Each row is a point on a tangle of strands that fork and nearly touch. The rows are in no order.
Points whose rows are less than 12.3 apart are linked; no others are. Some points are linked to none.
(345): [ -8 -16  15   7   5  -3  -2   4]
(356): [ -2 -15 -10 -15  -5 -11  -7 -12]
(282): [-24  -3  16   7   4   3  -8  14]
(266): [  7 -29   1  -3  -5   3  -2  -9]
(56): [-1 12 -1  3 -2 15  2  6]
(561): [ 12 -12 -13   4   1 -14   2  -8]
(333): [-13   3  -7  -5   0 -19  -6   2]
(229): [-16 -17  11  -2   8  -8  -7   1]
(222): [ 13 -19   4   6   2  -7   5  -6]
(641): [21 17 -8  4 -7 11 11 -1]
(162): [  6 -27   8  -1   1   0  -1  -7]
(136): [ 10 -17 -12  -2   1 -11   0 -11]
(409): [  0 -19 -11 -12  -9  -7  -8 -12]
(195): [ 12   7 -14  14  -7  -2   7   4]
(156): [ 10 -18 -14  -6  -3  -9  -2 -14]
(398): [ 4 15 20 -6  7 20  7  2]
(287): [ 12  12 -11  11  -8   5   8   3]
(359): [12 18 19 -8  9 15  9  0]
(434): [-21  -8  18   7   6  -1  -7  11]
(72): [22 21 14 -6  3  9  9 -3]
(218): [ 18   1  35   8 -17   8  -9  11]
(244): [ 12  -7 -12   9   2 -15   4  -6]
(16): [-6 19 -5 -8  9 17  4 -1]
(465): [-12  -9   0  -2   5 -12  -5   0]
(25): [  6 -28  -7  -6 -10   1  -6 -10]
(199): [-4 15 18 -8  9 22  7  4]
(393): [16 20 -4 -4  4 13 12 -4]
(316): [ -5 -22  14   1   5  -3  -2  -2]
(437): [-19   4  -4  -2   0 -14  -7   6]
(232): [-26   7   6  -1   0  -1 -10  12]
(596): [-10   0  -9  -9   2 -22  -4  -3]
(419): [  5  11 -10   9  -6   8   4   5]
(12): [19 21 19 -9  8 12  7 -2]
(10): [-12   5  -4   7  -1  -3  -3   7]
(501): [ -6  15 -12   2  -2   6  -2   5]
(341): [ 19  12 -10  10 -10   6  10   1]
(405): [ -5 -15  -8 -11   1 -12  -8  -9]
(554): [-26   2  10   2   0   3 -10  14]
(28): [ 15   2 -13  16  -5  -9   8   1]
(479): [  3 -24  -9  -9  -8  -4  -7 -11]
(47): [ 1 20 -1 -7 12 16  7 -3]
(208): [-6 16 -4 -2  1 16  3  3]
(230): [18 20  6 -6  6 12 12 -4]
(60): [ -5 -12  -4  -3   4 -13  -5  -5]
(559): [-14 -11  16   7   6  -2  -3   8]
(327): [17 19 -8 -1 -2 13 12 -4]
(147): [-27   5   3  -2  -1  -8 -10  11]
(311): [-10  17 -10  -2  -1  11  -2   3]
(550): [-15   4  -3   3   1  -7  -7   8]
(188): [-10  -4  -8 -13   1 -20  -6  -6]
(390): [-8  9 -8  7 -4  3 -2  7]
(53): [ 14  -2 -13  14  -1 -13   7  -3]
(22): [ -1 -24  11   0   4  -1  -2  -4]
(369): [-17 -12   5  -4   5 -10  -8   0]
(135): [ 22   6   4  13 -14   0   8   5]
(322): [ 3 12 -5  5 -4 12  4  5]

Follow the links from the first point to the second, and from the first to the third. Name the last point that the two ways share.
(47), (550), (287) -> (208)
(28), (208), (393) -> (287)
(244), (322), (327) -> (287)

A fork is a point with three links, a tip a point with one. Leave the first point through the second and follow the links. Name the first fork or tip that comes.
(501), (390) -> (188)
(333), (437) -> (208)
(559), (434) -> (147)
(230), (72) -> (199)
(136), (561) -> (287)

A fork is a point with three links. Follow the links from the first point to the second and name the forks in between, in order.
(195), (47) -> (287), (208)
(244), (327) -> (287)
(47), (501) -> (208)
(311), (195) -> (208), (287)

Name the points in between on the shortest way along the links from the first point to the second, in order.
(550), (47) -> (10), (390), (501), (311), (208), (16)
(229), (60) -> (369), (465)
(199), (72) -> (398), (359), (12)
(230), (195) -> (393), (327), (641), (341), (287)
